Points on a hilly landscape, in no order, each with its height.
A ball rolls from a point to the lowest of its 4 nearest points, and stops where none of them is lower. Distance is the straight distance between rows; heights are no part of it.
j918 height 2.31: [ 11  22  10   0   0  -5  -3   4 -28   0  18  -2  -1  -6   4  12  22 -24
  17  34  24  20   6   4   9  -8   5  -4]
j613 height 2.74: [-20   6   5   1  -2 -13 -10   3 -25 -10   1  14   5   5  15  12  20  11
   7  11   4  26   3  -7   0   2  -9  -6]
j589 height 3.30: [  4  34 -12 -28  10  16  30   9  14  11   6 -26  -7 -12  19  -6 -15   3
  17   3  44 -33  33   8  -4 -30  18  -1]
j418 height 2.83: [ 22 -15 -16 -12  -7   7  -3  -6  38   3  20  30 -13  16 -58  -4 -44   1
  -4 -23 -18 -44 -18  32  27  15  12   0]
j529 height 1.94: [-15   1   8  -7  -3   3   0  22  -9 -25  -4  -2  10  -5  19  -9  11 -13
   0  -8   2  12   2 -10  -4   1 -22   7]
j483 height 4.17: [  5 -39 -20   5  -6  -3  -7 -20  26  27   2  34  -6   5  -4  25  -2  30
  -6 -34 -14  12   1  -8 -25  -2  21  -7]
j983 height 1.81: [ 14   3 -11  11   0   7   1  -6  20   2   8 -27  -6   0 -23  -4 -28 -10
   1   9  -3 -43 -12   8  22   2   2   1]
j49 height 1.87: [  5  34  -4 -12  -4   3   9  16 -20   0   1 -36   3 -25   6 -18   4 -21
   9  47  23   3   9  17  17  -9   3   9]
j878 height 2.49: [ 15   0   5   2   7  -1  -4  -3 -11   7  18 -23   0  -4  -6  16  -6 -14
  25  38  22   0   9   8  13  -2   6  -6]
j770 height 3.19: [  1  19  -5 -14  13   7  20   8   2  -4   6 -40  -1  -9   4 -13 -15 -10
  11   9  32 -27  23   6   9 -25   7  -1]
j926 height 3.68: [  2 -38  -4   0 -10  -8  -4 -15  28  23 -11  24   2   2   2   3 -10  45
 -13 -47 -25  23 -12 -25  -8 -12  16   3]
j131 height 2.02: [ 17  39   5  -7  -2  -3   2   6 -26   2  14 -23   2 -18   9   2   5 -27
  19  55  24  15   5  24  20  -3  13  -4]
j290 height 2.99: [  1 -11   3  -1  11  13   9   1   7   0   6 -12   5  -4  11   2  -8  -4
   5 -23  16  -6  15  -8 -24  -7 -21   3]
j675 height 3.61: [ 12  31 -22  -1  -2  13  16   2  18  10   7 -38  -9   1 -17  -9 -26  -5
  12  23  20 -42  11  14  29 -14  20  -5]
j258 height 3.63: [-19 -19  -7  -2  17  -3   1 -10   8   9  -2  39   6   4  15  26  17  42
 -14 -56  25  20  -5 -33 -48 -16  -4  -5]
j594 height 3.52: [ 30 -29 -11 -11  -8  -3 -16  -7  32  19   8  35 -19  13 -40  22 -21   8
  -8 -13 -30 -12  -7  26   9  25  24  12]
j351 height 2.75: [-23   3   9  -1  -9   2   2  19   2 -16 -11 -14  21 -17  11 -26   3  -8
 -20 -14  -7   3  -6 -11  -7  -5 -34  16]
j894 height 0.68: [ 21 -14 -14   4   4   0  -2 -16  10   6  16  -2  -3   3 -19  12 -13  -9
   4  11  -4 -17   4   9   5  -3   3   1]
j862 height 2.03: [ -4   1   3   5  -3   5 -21  -2 -23 -10  -5 -11 -13   8  -9  -6  15 -12
 -10  43 -23   6 -17   6  40  13   2   2]
j245 height 2.48: [ -4 -36   0   8  -4   1 -14   6  22  -8  -6  -4   0   3 -13  -8  -8   2
 -34 -21 -38 -21 -10   4   2   8 -13  13]
j446 height 3.55: [-15 -27  -2   7   8 -11 -12 -19   5  12 -11  24   5  11  -4  14   1  43
  -5 -20  -8  23  -3 -19 -12  -7  21  -8]
j428 height 2.88: [-17  16   7  14 -18 -11  -4  18 -10 -28 -26 -17  15 -18  10 -39   6 -15
 -28  19 -27  14 -24   1  20  14 -20  12]
j256 height 2.09: [ 13  29   0 -14  -1  -8  13  17 -22  -6  -4 -30   5 -23  16 -24   6 -21
  16  27  23  18   4  12  -1  -2  -9   4]
j394 height 2.44: [  0  21   5  -6   3   3  11  18 -15  -3  -1 -23   2 -17  24 -16  11 -16
  14   6   9   3  14   0 -18  -1 -17   7]
j891 height 2.85: [ -8 -36   2   1 -20 -16 -15 -22  14   3 -25   8   3   3   1 -19  -3  50
 -20 -17 -48  12 -16 -13  21   4  18   8]
j433 height 5.28: [-37  20  10  -4 -18 -18   0  14 -13 -24 -21  11  11  -4  28 -23   5  -3
 -20 -12 -25  25  -5 -10  12  15  -9  12]
j389 height 2.89: [  9  -9  -1  -4  14  15  30  -4  23   2  10  -8   5  -3 -10   4  -7  -4
  10 -39  28 -25  17 -12 -32 -15 -19  -2]
j263 height 3.00: [ 16  -7  -9   0  24  18  29 -11  15   9  18  10  -7  11   2  27  -7  -1
  17 -30  33 -16  24 -11 -44 -18 -10 -13]
j650 height 1.03: [ 14   3  -4  20  -6   2 -20 -11  -9 -14   6 -22 -11   6 -23   0   7 -18
   0  48 -10 -18 -10  21  35   5  10  -8]
j888 height 2.29: [-23   9  12   5 -11 -12 -16   4 -25  -7 -12   1  -3   4  12 -12   8   4
 -17  29 -31  25 -20 -11  36  18  12   5]
j350 height 4.97: [-27   2  12  -3  -2  -2   0  -4 -10   6 -17  23  25   0  24   4   7  45
  -5 -28   5  28  -6 -27 -17  -2  13  -4]
j337 height 3.09: [ -7  34  12  -8  14   9  17  23  -2  -6  -6 -19  18  -8  28 -18   3  -9
   7 -32  27  -4  18  -2 -27 -11 -34  17]
j953 height 7.52: [-29  50  19   5  -9 -37  28   6 -26 -29 -19  26  12  -4  45 -19  23  -7
  16 -13  21  28  10   3 -30  15  -7  -5]
j783 height 7.54: [-18  57  14   1  -2 -37  20  12 -35 -20 -13  24   7  -7  48   0  25  -4
  14   9  22  38   5   0 -24  16  -3  -7]
j106 height 5.68: [-17  45   9  -7  -3 -11  16  28 -12 -22 -20 -16  11 -25  35 -55   6 -18
  11 -15  -5  15   1   5 -27  11 -45  11]
j530 height 1.68: [-15 -19   4   7  -9  -2  -2  10   7 -10 -10   2  15   0   9  -6   3   8
 -24 -18 -23   9 -12  -9  -5  -4 -21   9]
j91 height 2.16: [-19  12  15   7 -16  -8 -21  11 -22 -15  -9  -5  -6  -8  -2 -19  16 -16
 -24  48 -25  27 -22  -5  37  19  -3   7]
j481 height 2.70: [  6 -23  -4  -5  -2  10  20  -2  35  -3   0   2   6  -3  -7  -1 -17  -3
  -4 -55  -7 -31   3  -9 -35 -13 -21   6]
j171 height 2.95: [  4  20   5  -6   9   4   4  -2 -26   7  15   2   6   0  11  19  29 -11
  27  30  32  20  18  -6 -15 -17   1  -7]
j361 height 2.33: [ 22 -19 -13   5  -2  13   7 -11  30   3  17  15 -15   5 -34   7 -43  -5
   6 -26  -2 -42  -6  28   7   0   5  -2]
j16 height 2.59: [  9  26  13 -14   3   0   8  10 -20   6  17 -11   2 -12  14  13  13 -16
  36  33  38   9  18  11   0 -11   2  -6]
j807 height 2.43: [ 24   3  -1   1  14  14   7  -3  -7  11  13 -11  -9  -1  -6  20  -7 -12
  22  19  25 -11  23   2  -1 -14   6 -10]
j859 height 3.28: [-35   7  13  -9  -5  -9  -6   9 -17 -14 -17  18  17   4  24 -11  17  17
  -5 -25   3  27 -10 -22  -1   5 -14   5]
j493 height 3.37: [  4  36 -12 -23   1   1  19  16   6  15  -7 -45 -16 -18   3  -9 -18  -2
   2  33  42 -19  24  24  20 -23  22  -6]
j831 height 4.47: [-20  -9  22  12 -11 -19 -19 -14 -10  -6 -35  14  28   1   0 -24   8  51
 -15 -11 -35  33 -11 -24  34  13  22  15]
j602 height 3.45: [  3  54   9 -24   2 -12  23  19 -20 -13 -14 -28  13 -37  25 -34   0 -22
  26  12  35   8  20   8 -14  -8   0  -2]
j851 height 2.05: [ 16  44 -10   2  -7   7  -5  18  -7   0  -7 -56 -10 -16 -11 -25 -13 -15
   0  59  14 -26   5  26  32 -10  15  -1]
j416 height 3.49: [-25 -11   7   6 -22 -10 -20  19   1 -17 -26  -7  12  -1   8 -29   4   7
 -41  -2 -41   8 -27  -7  23  11 -11  15]
j328 height 2.87: [ -9 -14   2   8  13  -8 -16 -10 -18   3   3  15  -5  13   2  16  15  16
  -6   4  -3  15  -8 -10  -9   0   9 -10]
j454 height 2.77: [-20 -30   7  -2 -23  -1 -23  14  10 -16 -16 -10  17  -5   2 -33   4  14
 -41 -14 -37  -2 -22  -7  12   7 -16  15]
j792 height 1.93: [ -7  13  14 -17   8  -8  20  15 -16 -13   7   7   9 -13  31  -2  12  -2
   9 -14  29  16  14  -5 -30 -13 -19   4]
j430 height 6.88: [-31  33  15  -4 -15 -18  20  20 -29 -23 -29  20  -1  -3  47 -28  18  -4
   5 -11   1  33  -5  -7 -21  24 -14   2]
j643 height 3.01: [  1  15  -1   3   9   9  17  16   3 -12   9 -33  11 -15   0 -13  -9 -13
   5   4  16 -13   8  -4   1  -8 -20   6]
j640 height 3.22: [-14 -21  -2   2  19  17  17   3  18   7  -2  14   7   8  24  22  11  26
   1 -62  27  -1   8 -21 -58 -14 -30  -2]
j604 height 1.21: [-14  -4  -4   8  -8   6 -11  11   7 -15 -11 -14  14  -4   1 -22   2 -11
 -26  15 -17  -3 -13   1  10  13 -21  14]
j852 height 6.78: [-42  27  26   2   3 -20  10  12 -20  -9 -19  24  18  -5  42  -2   2  20
   0 -31  19  34   0 -23 -33  12 -11   2]
j665 height 3.21: [-10  -8   1   6  14  12  13   4   3   4   1  13  11   1  16  13  10   9
  -4 -36  21   2   9 -22 -44  -9 -18  -5]
j668 height 2.56: [ 12 -38 -18  -1  -4   2  15   5  42   4  -4   8   2   5 -14   0 -21  -1
 -23 -52 -22 -30  -7   0 -12   8 -17  11]
j77 height 2.76: [  0  22   6 -20  10  10  20  15  -5  -4   2 -15   8 -14  20  -7  -9 -12
  20  -8  31   3  17  -2 -12 -13 -16   3]
j927 height 2.52: [ 23 -16  -6   5  18  20  -1 -24   6  14  22   6  -8   5 -17  35  -5 -14
  15 -10  19  -9  10   0 -14 -10   9  -9]
j501 height 4.36: [-24   9  20   2 -11 -28 -22  -8 -25  -1 -25  18  15  -1   9 -15   8  26
 -16   6 -29  38 -18 -27  26  18  13   9]
j883 height 1.62: [ 33 -11 -21   0  -7   3 -15 -15  26   8  17  13 -27  19 -57   6 -23  -8
   0   4 -25 -34  -9  35  28  19  17  -7]
j839 height 2.84: [  2  -8  -3   5  -3   9   0  -3  11  -7  -5 -24  11  -1 -11  -9 -15 -14
  -2  -7   3 -33   2  -5 -10  -6 -25   8]
j615 height 4.01: [-29  -4   3   4  11  -2   5  -3 -13  -8 -12  28  16   0  20   7  21  20
  -5 -32  11  24   2 -24 -30 -15 -13  -6]
j647 height 3.38: [ 19  -3 -11   5  15  10  -1 -11  -8  22  21   3  -3  15  -3  40  11 -13
  24  17  28  -2  11   1  -9 -12  11 -17]
j484 height 3.12: [ 25  -3 -12 -10  13  14  29 -14  25  24  16   1  -6   4  -2  31 -29   1
  32 -29  36 -34  30  -7 -25 -21   9 -11]
j864 height 2.86: [-15  -8   7   1   5  16   8  10  14  -9  -1 -16  13  -6   4 -20   2  -9
  -8 -30   0 -16  -2 -13  -8  -5 -33   8]
j339 height 2.60: [ 18 -35  -2   1 -12 -11 -15 -18  23  19  -1  33 -22  11 -25   6  -6  32
 -12 -16 -43   5 -15   5   1  14  22   5]
j965 height 2.69: [  6 -26  -5   2  -1  11   6   3  23 -12  -1 -18   9  -6  -9 -12 -15   0
 -10 -30 -10 -24  -2 -10  -6  -2 -23   5]
j415 height 1.51: [ 22 -33 -12  -2  -5  -8 -23 -32   5  27  10  27 -29   9 -22  25  -3  26
  -6  -7 -45   8 -17   6   7  15  36  -2]
j934 height 2.39: [-14 -28   2  -3  -7 -15 -13  -1  17  -1 -17  12  13   5  12  -9   2  31
 -21 -26 -24  12 -11 -17  -7  -4   0   1]
j286 height 4.00: [-13 -20   3   1   3  -3  -3  -8   3   6  -4  24   4   8  11  15  13  35
  -5 -25   2  20  -1 -24 -26  -6   6  -9]
j12 height 1.82: [  6 -19  -2   7   5   3 -14 -22 -13  10   8   1  -8  11 -12  25  11  -3
  -3  20 -13  -1 -17   7  11  -1  10  -7]
j318 height 1.71: [-18  -6   3  12 -16  -3 -21   9  -1 -13 -18 -14  -4  -1  -9 -25  10 -16
 -26  27 -33   1 -15   2  29   9  -7  10]
j698 height 3.99: [ 35 -19 -12  -7   1  11 -18 -17  20  21  16  36 -19  20 -35  33 -22   3
   7  -5 -23 -14   3  29   6  19  25   1]
j262 height 4.69: [ 25 -19 -11  -5   5   9 -13 -22   9  19  24  22 -20  14 -20  37 -12  -6
  14   1  -6 -15   4  11 -10   6  25 -13]
j992 height 2.13: [  1  17   1  -1   1 -12  -6   2 -25   2  10 -16  -4  -7  -1   7  13 -28
  19  51   4   0  -4  11  23  -1  -2  -8]
j759 height 1.73: [ 10  -6  -6   8  12  16  10  -2  -1   4   8  -7  -8   4  -8  18 -11 -11
  16   9  14 -17   6   1  -4  -3  -4  -5]
j317 height 3.53: [ -8 -11   5   3  12   0  -3   3  -5   4   1  15  -4   8  10  22  14  15
  -6  -5   9  11   3  -7 -14  -6  -7 -16]
j396 height 1.89: [ 22  -2 -15  20  -2   7 -10  -8  16   1  14 -13 -20   9 -46   0 -22 -15
  -1  32 -25 -40  -4  29  25   8  19  -7]
j624 height 1.69: [ 11  41  -6   4  -5   2   0   9  -3  -2   8 -37  -2 -14   6  -6  -2 -12
   8  40  15 -10  -1  19  24 -11  -5   1]
j175 height 2.19: [ 22 -30 -11  -8  -7  13  -4   1  45  -3   9  18  -2  11 -35   2 -27   3
 -16 -29 -27 -33 -13  19   3  11  -5  12]
j963 height 3.48: [ -2   8  10  -4  13  11  16  -2  -9   0  15  -1   9   0  12  20  16  -5
  20  -4  36   6  16  -6 -28 -16 -15  -9]
j5 height 1.70: [ 18 -22 -13  11  -7   8  -5  -3  33  -6  10   4  -7  -3 -33  -6 -31  -9
  -8 -15 -15 -48 -11  24   8   4   1   3]
j129 height 5.00: [ 19 -20 -24  -7   4   9  -3 -25   9  34  26  38 -17  24 -22  50  -7  -3
  14  -8  18 -11   5   6 -18   5  21  -7]
j27 height 4.16: [-27  -9  15   8 -14 -15 -22   5 -11  -2 -30   3   9  -7   3 -23   2  29
 -29  12 -33  24 -22 -19  33   3   6  15]
j600 height 3.17: [ 14  -1   5  13   9  -7  -6  -8 -20   9  25   6   0  13   2  26  16 -17
  19  32  19  14   6   3   5  -1  12 -18]
j234 height 3.16: [ -1  27   3  16 -15  -1 -13   8  -9 -11 -10 -34  10 -21 -10 -33 -10 -26
 -20  46 -15  -5 -19  11  29   5 -22  18]
j590 height 2.37: [ 25 -14  -9   4  -4  12 -16 -15   8   7  15   2 -14  14 -38  11  -5  -8
   4  26 -26 -11 -13  27  21  21  25  -2]
j226 height 1.75: [  8  33 -11  19  -4   5  -9   5   0  -7  -4 -37  -6  -8 -22 -23 -11 -14
   0  42   0 -21  -9  18  43  -1  10   2]
j507 height 2.57: [ -9  34   0   1  -7  -2  -3  14  -9 -19 -11 -23   6 -23   8 -26  -4 -23
  -5  22  -4   9  -8   3  14   1 -19  14]
j641 height 3.51: [ -2 -17 -11   2  20   5  17 -11   7  16  13  29  -5   5   8  37  11  19
  11 -32  32  15   7 -24 -46 -19  -1 -23]
j300 height 6.75: [-32  41  19   2   1 -27  24  12 -23 -20 -12  30  10  -2  51 -12  18  14
  12 -25  24  33   7  -6 -36  11 -15  -1]
j519 height 2.15: [ 25  -6 -15   5   4  12  -2 -15   1   7  19  -5  -7  15 -16  22  -8 -15
  24  22  20 -26  17  19   5  -6  15 -19]
j217 height 2.80: [ 29 -39 -20 -10 -14  -4 -12  -5  38  10  12  34 -20   4 -39  11 -21  20
 -19 -22 -40 -23 -11  28   9  14  11  19]
j225 height 4.51: [  8 -41 -11  -6   1  -1  -4 -13  26   2  -7  20  -5   3  -7   5  -4  22
 -17 -28 -17   0  -6 -10 -16  -5   0   2]
j887 height 3.42: [ 24  -1  -7   9  19  14  18 -10   6  12  22   2   7   5   3  38  -7  -5
  38   4  52 -10  28  -7 -21 -23   6 -17]
j288 height 2.51: [  1  45  11  -7  -2 -22  12  12 -40  -9   9   9   1  -8  11  -1  27 -22
  25  32  36  30  22  13  -5  -5   0  -1]
j24 height 4.29: [ 14 -30  -6   0   7   5  -4  -8  18  10  11  19 -11   6  -9  22   2   3
  -5 -12  -9  -4  -4  -4  -6  10  12  -8]
j747 height 2.63: [-28  -4  16   4  -8  -5  -8   4 -11 -13  -3   5   8   6  18   0  16   5
 -11   7 -12  19 -13 -14  10   8  -7   1]
j980 height 3.10: [  7  12   8   2   8   1   4  -4 -19   8  15  11  -1   5   7  31  29 -12
  20  29  38  14   9   0 -12 -18   2  -7]
j222 height 1.53: [ 17 -30  -4   8   1  -1 -14  -6  17  -1   4   3 -11   5 -26   2 -10  -9
 -12  -3 -14 -14  -2   7  16   8   0   8]
j692 height 3.20: [ 21   1 -24   0   3  21  15 -14  26  10  13  -7 -14   7 -26   5 -31  -8
   8 -10  13 -45  13   7  10 -18  -2  -6]
j343 height 2.14: [ -8  14  10   6 -10   2 -11   3 -17 -15  -1 -20   4 -10   5 -17  10 -16
  -1  33  -9  10 -15  11  31  17 -11   4]
j436 height 2.04: [ -6 -22   9   7  -7  -4 -20  -5  -5  -4 -10  -6  -1   7 -16 -10  10   4
 -22  15 -38   5 -23   0  27  12   8  -2]
j688 height 2.20: [  3  -5   0  12  -2 -13 -17 -22 -16  18   5  -6 -14  28 -10  19  22 -10
   2  40 -17  13 -13  16  22  11  30 -19]
j105 height 3.18: [ -2  42   3 -26  12  -9  27  31 -11  -8  -3 -22   8 -28  25 -30  -4 -17
  19   1  32   5  17   5 -23  -7 -11  11]
j211 height 4.52: [-30  22  27   4 -14 -39 -20  -6 -29  -1 -45  17  30  -4   3 -28   4  29
  -8   4 -35  47 -20 -25  33  28  20  15]
j461 height 3.56: [ 20 -22  -8  -2  -3  -4 -16 -18  22  14   8  28 -19  11 -25  29 -20  13
  -4 -17 -20  -3  -2  12  -1  14  18  -1]
j57 height 2.28: [-29  10  22   7  -7 -21 -13  -1 -26 -13 -13   3 -10  -4  14  -7  19  -8
 -11  34 -16  26 -15  -7  23  13  -2  14]
j506 height 3.84: [-22  21  14   0   8  -8   3   6 -30 -10   1  14  13  -4  30   7  29   9
  -1   9  24  27   6 -18 -19   2   2  -3]
j548 height 3.27: [ 19 -30 -12  -1   3   8 -20 -18   7  31  21  23 -33  16 -33  31   2  -2
   2  14 -30  -2 -16  31  17  24  41  -4]
j970 height 3.29: [  5 -35  -7  -1 -20 -13 -14 -27  18  25  -2  29  -3   5  -5  -6  -3  50
 -12 -36 -39  23 -14 -18  -3   6  28  11]
j150 height 2.94: [ 12  -8 -12   1   5  23  25   0  21  -6   1 -19   1   2  -6  -3 -19 -12
  12 -17  15 -45  18  -9  -8 -12 -14   7]
j165 height 3.47: [ -3 -25   0   4  11   1 -11 -15   4   4   2  15  -9  13   3   8  11  17
 -13 -13  -7  13   6 -18 -17  -7  -6  -9]
j231 height 3.44: [  9  43 -14 -38   6   1  35  21  13  10  -7 -42  -5 -11  10 -17 -11 -10
  10  31  52 -14  34  10   1 -32  17  -3]
j142 height 3.11: [-13  15   9 -23  11   8  15  30   3  -7  -3 -24  26 -12  27 -23  -9  -5
   8 -47  19  -4  16  -9 -39  -2 -39  14]
j889 height 2.34: [-17  -7  11   6  -1  -8 -17  -5 -16   1 -11  10   1   9   4  -1  13  17
  -9   6 -21  19 -12 -11  16   2   7  -6]
j961 height 0.86: [-21 -11   9   1  -3   8   1   7   5 -13  -4   8  15   4  21  -1   6  12
 -13 -21  -7  16  -1 -17 -15  -3 -19   2]
j877 height 1.34: [  6 -18  -7  12   2   8  -8  -4  -9  -2   8  -9 -11  12 -21   4   0 -15
  -3  30 -12 -20   0   6  21   6  17  -2]
j371 height 3.08: [ -3  27   9 -11   2 -13  10  12 -22 -10   6   8  10 -18  31  -8  19 -10
  16   5  25  28  13  -2 -13  -1 -11   1]
j846 height 3.46: [ -5   8   8   5   8   9   8  -1 -12 -12   1   0  -5  -4  12  17  13   1
  12  -1  12  14   4  -7 -14  -6 -11   0]
j710 height 2.50: [ 10 -27  -3   1  -6 -10 -28 -19   3  14   7  16 -26  19 -19  14   3  15
  -8  20 -44  13  -9  14  16  17  40  -6]
j763 height 2.97: [  3   0  -2 -10  16  21  23   5   6   2   9 -17   9  -3   0  15  -8  -4
  19 -21  40 -16  25  -5 -29 -22 -12  -7]
j308 height 5.35: [-33  31  19  -3   4 -26  11   8 -30 -17 -19  22  12  -2  34  -9  10   7
   3  -8  14  39  -1 -15 -12  10  -5  -3]
j699 height 1.36: [ 20  17  -4  10  -9  10  -3  -1  -6   0  12 -27  -6  -3 -16  -1  -5 -11
   9  50   9 -15   7  21  27  -4  16  -6]
j367 height 2.24: [-11 -32  -4   6 -17  -3 -17   6  17  -8 -20  -5  -1   0 -21 -26  -5  11
 -36   2 -48  -3 -16   0  25  11  -3  15]
j565 height 2.06: [  8  53   2 -25   6  -6  17  18 -21   6   0 -37   1 -25  11 -12  -2 -20
  24  44  42   9  20  14   6 -12  17  -1]
j255 height 2.90: [  1  41  14  -7   5  -4  12  26 -15 -16   2 -20   4 -33  23 -36   5 -25
  11   6  11  13  14   4  -8   2 -20   3]
j772 height 2.35: [-11  12   9  13  -1 -18 -15  -2 -31  -1   4  -1  -1  15  -2   9  27 -10
  -1  35 -14  28  -8   7  24  10  13 -11]
j83 height 1.61: [-12 -28   4  -2  -6   6   0  12  20  -3 -14   8  12  10  12  -8  -1  13
 -20 -45  -5  -1   2 -23 -27 -10 -24   3]
j895 height 4.70: [ 17 -30 -10   3   2   4  -8 -15  15  25  16  29 -15  14 -10  31  -8   7
  -1 -11  -7  -4   1  -2 -27  -2  11 -17]
j828 height 5.74: [-35  -4   9  -5   2 -13  -8 -15  -7   9 -20  21  24  -1  10  -2   3  44
 -13 -17  -8  33 -13 -34   2   6  11   8]
j120 height 2.26: [  2 -39  -8   0 -12  -4 -25  -8  12   6  -8   7 -12   4 -16  -3   9  19
 -23   4 -42   6  -8  -4  18  10  19   2]
j537 height 2.30: [  9 -21   0  10   1  -3 -26 -16 -19  13  10   0 -15  31 -24  22  25  -2
   3  40 -36   2 -10  17  26  13  29 -12]
j282 height 2.58: [ -2  -7  15  -2  -1 -15 -28 -18 -26   6 -10  11  -8  13 -13   3  25  14
 -10  31 -34  27 -19  -8  34  15  33 -10]
j911 height 1.52: [  5   1  -3  15  -9  14 -17   3   6  -2   5 -21   3  -2 -21 -14   0 -13
 -16  23 -15 -31 -14  14  28   9  -8   2]
j55 height 3.05: [ 22 -16  -6  -7   0   5 -10 -12  17  18   8  15 -21  15 -37  18  -9   0
  -2   3 -29 -11  -7  18  14  19  22  -8]
j570 height 3.50: [-17  14   3  -1  -9  -6   7  34  -5 -20 -16 -20  17 -14  13 -41  -4 -24
 -16  -5  -9   6 -15   5   2  12 -28  17]
j364 height 2.79: [ 10 -27 -16  -2   5  11  25  -9  28   7   2   3   3   7  -9   7 -19  -5
  -1 -43  13 -31  10   0 -23  -6 -23   2]
j737 height 2.78: [ -8 -30   1   6 -10  -6 -20 -13   4   8 -18  18  -2   3  -6  -4   2  33
 -15  -5 -28  27 -12 -24  -5  -1  20  -2]
j242 height 2.32: [  7  20   4   2  -1   8   8   6 -19  -3   8 -17   1  -8  11  -4   5 -19
  10  32  16   3  -1   1   7  -9  -1   1]
j2 height 2.82: [-21  14   7  -3   6  -3  11  18  -7 -16  -6 -23  14  -9  30 -21   6 -12
   0 -31   4  10   0  -2 -14   0 -38  12]
j354 height 3.24: [-24  20  17 -10   9  -1   8  16 -14 -23   0   3   8  -2  33 -17  23 -13
   4 -15  30  18   5  -5 -26   5 -27   6]
j848 height 2.36: [ -6  18  11   2   3 -12 -11   1 -31  -8  -5   0   0  -1  10   7  27  -5
   9  27   0  27  -7  -1  18   7   1   1]
j29 height 3.39: [ 10  35  -4 -24   1  13  20  14  -6  10   6 -34  -1 -18  10   0  -6  -2
  22   9  51 -11  29   8  -6 -29  14 -11]
j550 height 5.54: [-31  30  17   3  -6  -9  13  21 -16 -16 -13  13  16 -10  48 -27  22  -4
   4 -23   0  32   4  -6 -26   9 -33  12]
j98 height 3.06: [ -1  -9  -7 -13  16  18  23   5  22   4   4  -2  19   4  24   3  -8   3
   6 -67  27 -22  21 -27 -46 -18 -36   1]
j527 height 2.98: [-16  -7   1  -2  11  15  19  11  13 -17  -4 -14  21  -7  14  -9  -4   0
  -1 -45  16 -13   4 -16 -29 -10 -34  11]
j856 height 3.02: [ 23  -9 -23  -4   9  20   8 -16  22  12  22   4  -7  13 -17  21 -31 -11
  18 -10  14 -40  11  11   8  -8   9  -2]
j649 height 2.55: [ -5 -27   1   4  -6 -13 -23 -29  -2   2  -8  21  -7  11  -9  -8   6  38
 -16   3 -40  26 -24  -8  21   5  29   0]
j434 height 3.15: [ 22 -12  -9   5  15  11  16 -13  26  14  14  20  -8   8 -11  18 -23 -10
  18 -27  24 -30  10  -5 -15  -9  -3 -10]
j800 height 2.81: [ 12  27  10  -8   6   1  18  13 -21   4  11  -5   6 -13  21   8  12 -17
  29  18  48  12  19   3 -25 -12  -5  -8]
j560 height 4.57: [  9 -34  -3   6   2   9  -5 -12  18  10   0  31  -8  10 -10  24  -4   1
  -8 -17 -11  -8  -3  -8 -20   0   3 -11]
j140 height 2.40: [  8  36   5  -9   4  -5  14  18 -26  -3  11 -19  -3 -16  20  -5   8 -21
  29  17  32  12  13   2 -13 -11  -5 -10]
j128 height 5.99: [-43  33  17   4  -5 -25   5   3 -33 -17 -26  29   7   1  31   0  18  14
  -5  -1   6  40  -2 -15   2  12   4   9]
j994 height 2.17: [ -4   6   3   9  -2  12  -5   0 -20 -14   0  -9  -1  -1   1  -6  11 -10
  -6  19  -5   4  -9   0  13   7  -7   0]
j273 height 1.60: [  6 -20  -5  17  -8   3 -15   3   9  -6  -1 -12   2  -5 -31 -18 -10  -4
 -31  14 -28 -19 -13  16  21  10 -16   7]
j686 height 1.74: [  9 -18   1  21  -4   6 -18 -10  14  -6   3  -9 -19   1 -31   1  -2  -2
 -10  16 -23 -21 -10  17  22  16   5  -3]
j66 height 4.50: [ -1 -37 -10   3   1  10  -3 -16  24   6  -1  25  -2  12   8  27  -4  14
 -13 -40  -2   1   1 -18 -29 -11  -9  -6]
j592 height 3.91: [-19  33  10   2 -16  -9  13  18 -16 -16 -18 -24  10 -21  23 -38   6 -29
  -1   3 -10  12  -2  -4  -4  12 -33  12]
j6 height 2.96: [ 22 -12 -15  -6  12  11  15  -7  36  -1   5   5  -1   9 -21   3 -40  -4
  15 -37  16 -50   6   5 -10 -15   1   2]
j854 height 3.13: [ 21  -1 -22   7  -6  13   4  -9  33   5  18   4 -24  22 -42  -2 -43 -18
  13  -6   0 -51  -8  26  29   4  17  -5]
j212 height 2.38: [  0  -2  10  17  -1  -8 -22  -9 -38   4   6 -17  -7  19 -21  11  33 -15
  -2  58 -30  11 -18  29  49  21  34 -12]
j375 height 3.43: [  2   9 -12 -10  11  19  33   4  19  11   2 -15  -9   5  -3  15 -24   3
  15 -11  30 -42  22  -2   0 -30  10  -7]
j154 height 1.35: [  2   1 -11   9  -8  11 -22   0   6  -3  -3 -27  -2  -7 -30 -18  -2 -14
 -20  37 -27 -21 -19  14  31  12   2   5]
j8 height 3.14: [ 18 -50  -9   2 -26  -4  -8  -1  38  12  -8  28  -7   4 -13  -9 -16  30
 -25 -37 -59  -6  -3   7   9   4   1  13]
j64 height 4.53: [-25  -3  23  -5 -14 -14 -19  10 -11  -4 -23   8  20  -3  18 -21   7  22
 -25 -18 -30  22 -21 -21  20   3   3  12]
j666 height 3.23: [ 24   6 -16  -7   9  12  16  -5  10  11  11 -21 -12   6 -13  14 -25 -10
  20  10  34 -37  27   7   7 -24  26 -17]
j31 height 1.72: [ 26   5 -23  15  10   9 -11 -10   9   2  12 -15 -19   4 -30  10  -9 -12
  10  26  -1 -26   3  25  21   3  19  -9]
j916 height 3.07: [ 17 -24  -1   4  22  18   7 -14   4  23  19  24  -7   9  -3  44   4  -4
  10 -18  31   4  15  -8 -38  -8   2 -19]

Where does a ball stop that starts at each point below?
j484 -> j894
j29 -> j650
j649 -> j604
j640 -> j894
j641 -> j894
j763 -> j894
j105 -> j650

Call two points neighbours if one is among the 4 nearest of the other. Go from one point of each pair to the other, from neighbour to neighbour, staying as low as possible. Name the highest point that can't be avoided.
j415, j883 -> j710
j650, j792 -> j77
j883, j894 -> j396
j650, j894 -> j877
